Points, in no order, along strands that fork and pass close to each other.
Points whose rows are less than 74.7 apart are linked; no others are. Some points are linked to none.
z357: 31,-3,-21,19,33,19,19,-23,19,-2,-22,-13,-14,-28,17,22,-10,28,59,31,-10,2,25,-28,-34,44,10,-20,2,-6,-15,-9,56
z65: 14,13,-24,-40,10,-14,-7,-8,-41,1,33,17,0,16,14,-19,1,-40,19,-3,31,-16,9,3,9,-4,28,1,-10,-20,10,-16,13
z246: -3,14,8,10,21,23,-26,-46,-23,6,-2,-12,-8,-23,25,34,-5,50,19,42,1,-12,10,-15,-19,14,20,-23,16,1,-10,-17,12
z454: -16,2,1,4,-21,-7,-20,28,-7,12,13,8,16,26,-25,-23,-2,-6,-16,-9,8,-6,-5,1,2,-15,-1,4,24,-18,-9,7,-46
z989: 26,-2,-26,4,16,9,19,-10,-17,-15,14,6,-4,-25,2,12,3,-1,37,30,15,-9,15,-17,-5,12,-1,-10,-16,-13,12,3,58
z715: -3,12,9,38,18,23,-24,-25,-10,11,-1,-4,-3,-29,19,34,-17,73,31,46,1,-7,9,-19,-20,13,0,-32,16,-6,-14,0,31
z594: 22,-16,-22,9,-11,18,30,9,1,-8,-3,9,3,-24,-12,-11,-1,-25,-5,-33,-39,-3,27,-2,3,36,7,-4,-1,10,4,13,41
z545: 17,-4,-29,-14,-3,-1,35,20,-16,-20,22,10,-1,-15,-13,-11,5,-39,18,-11,19,-8,17,10,10,8,9,11,-27,-14,25,3,45
z577: 0,-6,27,-26,-7,-3,0,-17,21,-10,-15,-26,2,18,15,20,13,5,-19,5,-4,0,-22,12,23,-33,-27,27,23,6,-4,-15,-66
z316: -14,-2,4,-26,-21,15,0,-22,-19,2,7,-2,-5,-2,1,-6,15,-11,-43,-3,-6,1,-3,28,12,3,5,6,-19,4,3,13,-5
z37: 21,6,-21,-14,23,4,2,-14,3,0,-24,5,-6,2,17,-16,-11,-18,29,-5,-28,-6,7,-10,-8,30,31,-14,14,15,-9,-18,13
z84: -26,13,21,19,-24,10,-13,0,3,10,-11,-9,13,3,-1,18,5,33,-37,9,-15,15,-13,-4,13,-23,-44,6,17,2,-23,10,-36
z890: 24,15,-21,-6,33,-4,5,1,21,-21,-17,-11,-7,-11,6,9,-1,-25,63,-2,-6,-17,-11,-16,-21,-9,17,10,10,6,9,-34,1
z184: 1,8,-6,31,16,-1,-11,6,-19,8,28,7,3,-9,-1,10,-17,36,38,51,38,-4,3,-29,0,-12,-19,-26,-10,-29,5,18,43
z901: -23,-21,13,27,-36,-25,-12,63,10,13,13,2,15,28,-49,-28,4,-10,-26,-33,24,22,-5,13,-24,-20,-11,22,24,-24,-7,8,-27
z415: 3,9,-5,-28,16,5,-11,-64,-4,19,-45,-7,-27,-6,51,-11,3,-9,-10,-16,-34,2,12,4,-2,55,37,-11,-7,29,-17,-25,-1
z33: -3,-12,-8,16,-27,10,3,22,3,9,12,18,7,-4,-28,-23,-8,-6,-32,-27,-27,7,3,10,-3,9,-5,-3,12,8,-4,17,6
z393: -24,-21,6,23,-36,-21,8,62,13,6,14,10,9,14,-48,-22,13,-13,-26,-34,24,27,1,13,-17,-18,-19,27,-2,-22,0,19,2
z655: 12,-12,2,-11,-17,8,3,6,28,1,-20,-4,3,9,-8,-12,6,-21,-17,-47,-28,-1,-17,37,-10,11,5,20,19,28,4,-11,-15
z704: 31,-6,-36,-2,2,19,31,-11,4,-17,-19,2,-3,-28,1,3,4,-31,24,-22,-33,-9,27,-11,-12,42,16,0,3,11,-5,-8,48
z538: -5,10,11,-29,-2,2,-24,-32,-10,-3,5,-13,-3,14,23,13,12,-5,-10,2,1,-23,-7,7,8,-15,11,6,9,0,-2,-15,-50
z664: -33,7,28,25,-17,-17,-5,35,9,8,-3,16,5,14,-16,-2,0,22,-44,0,11,27,-11,-19,18,-22,-49,1,-19,-8,-8,35,1
z602: 8,-4,-7,0,23,12,7,-28,-22,5,-12,9,-6,-16,19,-10,-17,24,-1,29,-14,6,17,-7,12,41,25,-33,-11,16,-8,8,35
z803: 22,4,-9,18,35,0,12,-7,24,-16,-10,-12,-8,-20,8,21,-8,21,61,34,7,-7,-6,-20,-18,-3,5,-9,-8,-2,11,-4,35
z67: -7,6,2,16,16,-5,17,8,-11,-2,7,5,4,1,-3,0,-7,20,2,30,24,12,-1,-6,22,-12,-12,-14,-29,-3,21,27,25
z967: 0,20,-1,6,16,18,-30,-52,-16,7,-2,-14,-2,-16,27,34,1,34,32,25,-14,-27,9,-23,-25,14,20,-18,25,2,-23,-32,-13
z6: -24,4,14,1,-5,-9,-10,11,5,-7,6,-23,13,26,-5,22,18,0,14,9,21,-26,-9,-15,4,-42,-16,14,25,-23,-8,-5,-72
z530: -16,-5,6,-43,-25,-1,-7,-10,-19,1,15,-4,1,20,1,-10,24,-25,-41,-13,18,-2,-4,39,-1,-10,13,19,-14,-19,-1,6,-24
z912: -2,-12,30,-34,-10,-14,4,5,26,-5,-2,-20,5,30,2,-1,12,-11,-18,-11,20,6,-21,34,16,-32,-11,31,9,-1,11,-11,-57
z492: -29,-5,31,4,-23,-28,-3,34,14,8,0,-4,18,37,-12,-8,10,13,-34,3,32,25,-12,7,13,-32,-36,19,8,-27,-15,23,-55
z10: -21,-21,16,10,-43,-4,-10,34,20,17,6,10,8,14,-33,-18,5,6,-61,-33,-8,26,-10,23,-3,-5,-35,14,17,3,-11,22,-18
z367: -6,6,-6,-41,-6,-10,4,0,-12,-12,23,-4,-4,14,-1,3,25,-34,-6,-5,31,-8,1,25,-5,-21,17,26,-25,-21,14,-10,-17
z586: -3,-22,4,12,-17,-7,3,34,8,17,11,27,3,3,-24,-37,-20,-3,-40,-25,-17,16,-5,16,17,15,-6,-12,-3,20,5,25,-2
z533: -20,-10,-2,15,-25,-15,13,47,2,-1,17,14,8,7,-39,-15,9,-14,-24,-17,10,20,2,4,-7,-15,-20,16,-17,-19,5,28,13
z462: 11,5,-19,-44,6,-6,-21,-26,-22,8,11,10,-8,13,25,-18,4,-45,2,-30,4,-18,0,16,0,6,36,4,-8,-6,12,-14,7
z52: -31,-3,27,12,-16,-27,4,42,18,2,-6,4,17,29,-19,-6,8,11,-36,-4,24,33,-13,-1,12,-34,-47,22,-10,-18,-1,28,-18
z185: 3,-20,5,-16,-31,6,-5,22,25,-1,1,-8,4,18,-21,-12,15,-27,-23,-49,-2,0,-13,50,-13,-4,8,28,19,13,6,-11,-13
z661: -11,-22,5,13,-34,-13,-16,55,20,7,10,-6,8,30,-40,-29,5,-24,-10,-42,20,1,-8,31,-28,-23,5,26,40,-12,-2,-15,-35
z642: 16,-12,-12,18,13,10,24,-10,-17,1,-8,16,-4,-28,7,-13,-25,14,6,18,-21,6,30,-22,18,48,9,-40,-14,19,-8,21,55
z675: 17,2,-16,15,13,13,3,-15,-21,-6,15,13,-3,-23,6,14,-9,27,34,45,17,-2,14,-21,-6,13,-4,-25,-3,-12,4,8,58
z792: -12,13,3,33,17,-9,-1,15,-12,6,21,11,5,3,-9,-1,-13,32,16,43,36,5,-2,-24,16,-18,-23,-23,-22,-21,13,27,22
z469: -11,-1,8,21,2,-5,9,19,-1,4,-5,18,3,0,-8,-12,-20,23,-24,10,-8,20,-3,-8,31,0,-20,-17,-15,15,8,32,15
z46: -29,21,19,35,-25,14,-25,12,4,25,-15,5,15,-3,-5,11,-9,44,-42,4,-24,12,-10,-17,14,-13,-52,-8,21,10,-31,11,-29
z135: -4,-2,8,-6,4,-15,5,40,27,-18,-4,-17,5,21,-18,-1,9,-24,19,-20,15,-11,-23,12,-4,-40,-3,35,19,-4,17,-21,-43
z529: -7,7,9,44,18,16,-13,-7,-4,12,-7,7,-4,-22,13,21,-25,64,5,42,1,6,6,-26,2,12,-12,-37,-3,5,-7,23,40
z144: -9,-8,-10,5,-16,-15,29,41,-10,-13,21,13,4,0,-32,-13,16,-25,-9,-7,29,11,11,13,-1,-13,-9,20,-31,-27,20,22,20
z452: 27,13,-15,9,38,4,-21,-22,6,-5,-6,-14,-1,-8,21,15,-19,16,79,27,0,-25,1,-39,-31,8,21,-18,31,-11,-15,-27,-5
z625: 31,7,-34,13,22,19,22,-19,14,-17,-24,-7,-6,-32,5,19,4,-6,52,7,-22,-5,24,-21,-25,30,11,-4,0,2,-6,-15,51
z392: 19,9,5,-31,32,-1,14,-39,-6,-21,3,-8,-22,-15,27,27,15,-8,22,23,15,-1,1,5,0,-5,26,1,-38,12,24,-21,16
z810: -27,-11,24,21,-47,-1,-11,35,16,29,8,22,2,-1,-27,-16,-9,15,-76,-33,-22,31,-8,6,9,3,-43,1,3,9,-23,26,-12
z734: 9,2,-15,-32,-2,4,-19,-26,-18,12,-3,9,-7,4,23,-26,-5,-27,-12,-30,-17,-13,1,18,4,27,32,-8,0,11,-7,-9,5
z181: 8,0,-12,-8,-2,10,7,7,16,-11,-12,-7,2,2,-10,-4,4,-24,11,-26,-23,-11,-8,16,-12,2,13,17,10,15,9,-14,0
z962: -15,-7,3,12,-23,-9,-12,43,21,-3,1,-18,15,30,-32,0,16,-18,5,-30,6,-5,-15,16,-20,-36,-8,35,37,-11,-1,-17,-49
z900: 2,4,18,-35,24,2,-13,-71,-13,11,-41,-13,-26,-7,53,9,3,1,-15,-2,-20,5,0,7,9,37,35,-9,-16,30,-13,-31,-17
z284: 5,1,-6,-27,-1,10,-12,-39,-8,20,-27,4,-12,2,32,-26,-10,-14,-25,-28,-34,-8,0,18,4,49,32,-12,2,22,-10,-10,-1
z274: 12,9,1,23,31,1,7,-7,30,-12,-20,-17,-1,-9,7,21,-10,24,48,31,-2,-5,-16,-22,-11,-13,-4,-6,4,7,12,-5,4
z805: -13,7,11,34,5,11,4,-2,-1,7,-14,7,-2,-17,3,4,-19,44,-22,24,-18,18,2,-19,20,9,-24,-27,-14,19,-1,26,24
z150: 8,10,27,-41,28,-9,-22,-71,-8,2,-21,-16,-26,-7,57,19,6,-7,-4,3,-5,-5,-5,-2,10,11,36,-5,-19,22,4,-32,-21
z396: -10,6,-9,-26,-4,-11,23,9,-20,-9,23,5,-2,8,-14,-5,21,-28,-4,9,39,-1,8,19,5,-15,8,16,-39,-25,24,5,4
z268: 10,-18,-3,19,5,-16,25,38,-11,10,21,34,3,-3,-21,-41,-37,-9,-8,-4,-9,19,12,-12,30,14,-1,-31,-14,13,6,30,37
z109: -29,-7,25,-7,-12,-28,-3,25,7,-2,11,-15,21,36,-9,-5,18,-1,-7,4,41,-10,-5,0,7,-32,-15,19,12,-35,-14,10,-80
z549: -14,7,19,1,-19,5,-5,-9,15,-2,-14,-20,12,14,7,20,10,24,-23,10,-7,3,-17,1,13,-35,-38,19,26,2,-15,-2,-51
z622: 7,8,9,7,24,0,-1,-14,25,-17,-12,-25,0,-2,11,33,4,21,34,25,2,-12,-22,-15,-6,-31,-7,3,7,3,7,-12,-32
z351: 31,3,-12,20,39,4,8,-20,20,-3,-12,-13,-12,-21,15,26,-16,30,79,40,7,-6,1,-24,-31,15,12,-19,3,-11,-1,-11,45
z461: 2,8,-1,-17,16,13,-1,-46,-27,1,-14,1,-9,-12,30,-4,-7,10,-12,20,-15,-4,12,3,8,33,30,-19,-11,16,-1,-5,13
z222: -7,-35,13,-1,-46,2,0,32,30,8,9,-6,5,15,-34,-17,17,-13,-52,-46,7,21,-8,49,-11,-1,-13,26,10,6,-2,9,-12
z226: 20,4,-29,-15,16,-2,28,3,-13,-25,13,8,-8,-18,2,7,7,-30,43,11,23,-12,8,-2,-3,2,8,7,-23,-8,23,-12,42
z224: 3,-28,4,21,-7,-17,18,48,2,14,20,35,2,2,-28,-40,-33,-12,-31,-26,-9,23,6,-2,24,13,-7,-17,-14,13,13,33,23
z565: 2,23,-10,-4,12,11,-31,-42,-12,2,-1,-14,4,3,22,23,5,2,28,4,-20,-33,1,-20,-18,-3,18,-9,27,4,-18,-31,-36
z995: -3,9,11,-7,16,-14,-6,1,15,-21,8,-23,2,16,2,28,15,-6,32,15,15,-23,-16,-15,1,-46,-6,15,10,-12,8,-17,-56
z905: -26,13,25,33,-36,3,-23,28,13,30,-6,19,8,-9,-12,3,-15,36,-64,-17,-28,26,-7,-13,17,-4,-59,-6,11,18,-34,16,-16
z926: 9,18,-16,-8,8,4,-25,-17,-7,-2,4,-8,6,8,9,9,6,-20,34,-11,-13,-29,-7,-14,-16,-9,16,3,25,-3,-6,-29,-27
z431: 11,-12,-10,14,12,-2,25,11,-25,7,12,27,2,-11,-5,-25,-33,5,2,15,-6,15,15,-15,27,26,2,-39,-18,11,5,29,43
z306: -8,1,3,-21,-7,21,-1,-39,-31,0,-2,-4,-8,-14,17,3,9,0,-35,8,-15,-3,7,15,15,17,13,-2,-17,12,1,1,9
z57: 10,8,-27,-6,-5,5,-11,7,-3,-7,5,0,7,1,-10,-7,3,-33,23,-25,-20,-17,-1,5,-23,-5,10,14,24,0,0,-20,5
z193: 20,13,-14,-32,25,-7,29,-12,-5,-26,10,-2,-12,-18,12,16,12,-27,34,13,22,-12,6,3,6,-5,22,10,-40,2,29,-20,31
z337: 8,-15,-20,8,-23,16,21,18,-7,-3,15,14,3,-15,-24,-11,3,-25,-20,-27,-24,2,15,7,0,16,-1,2,-4,5,7,20,29
z968: 11,9,19,-39,28,-9,-8,-53,-3,-13,-5,-12,-19,-2,39,29,17,-8,9,13,9,-8,-8,1,9,-10,29,4,-22,16,15,-28,-22

A fork is a point with three links, a tip a point with one. Leave the first point through the second and follow the links. Name the first fork or tip that comes.
z734 / z284: z226
z602 / z461: z135
z594 / z704: z664
z926 / z57: z912
z900 / z415: z65

Name the points in between on the shortest way along the links from the first point to the second, in order.
z926 / z675: z565 z967 z246 z715 z529 z805 z469 z67 z792 z184
z622 / z704: z274 z803 z351 z357 z625
z962 / z396: z661 z901 z393 z533 z144
z810 / z57: z10 z222 z185 z655 z181
z222 / z84: z10 z810 z905 z46
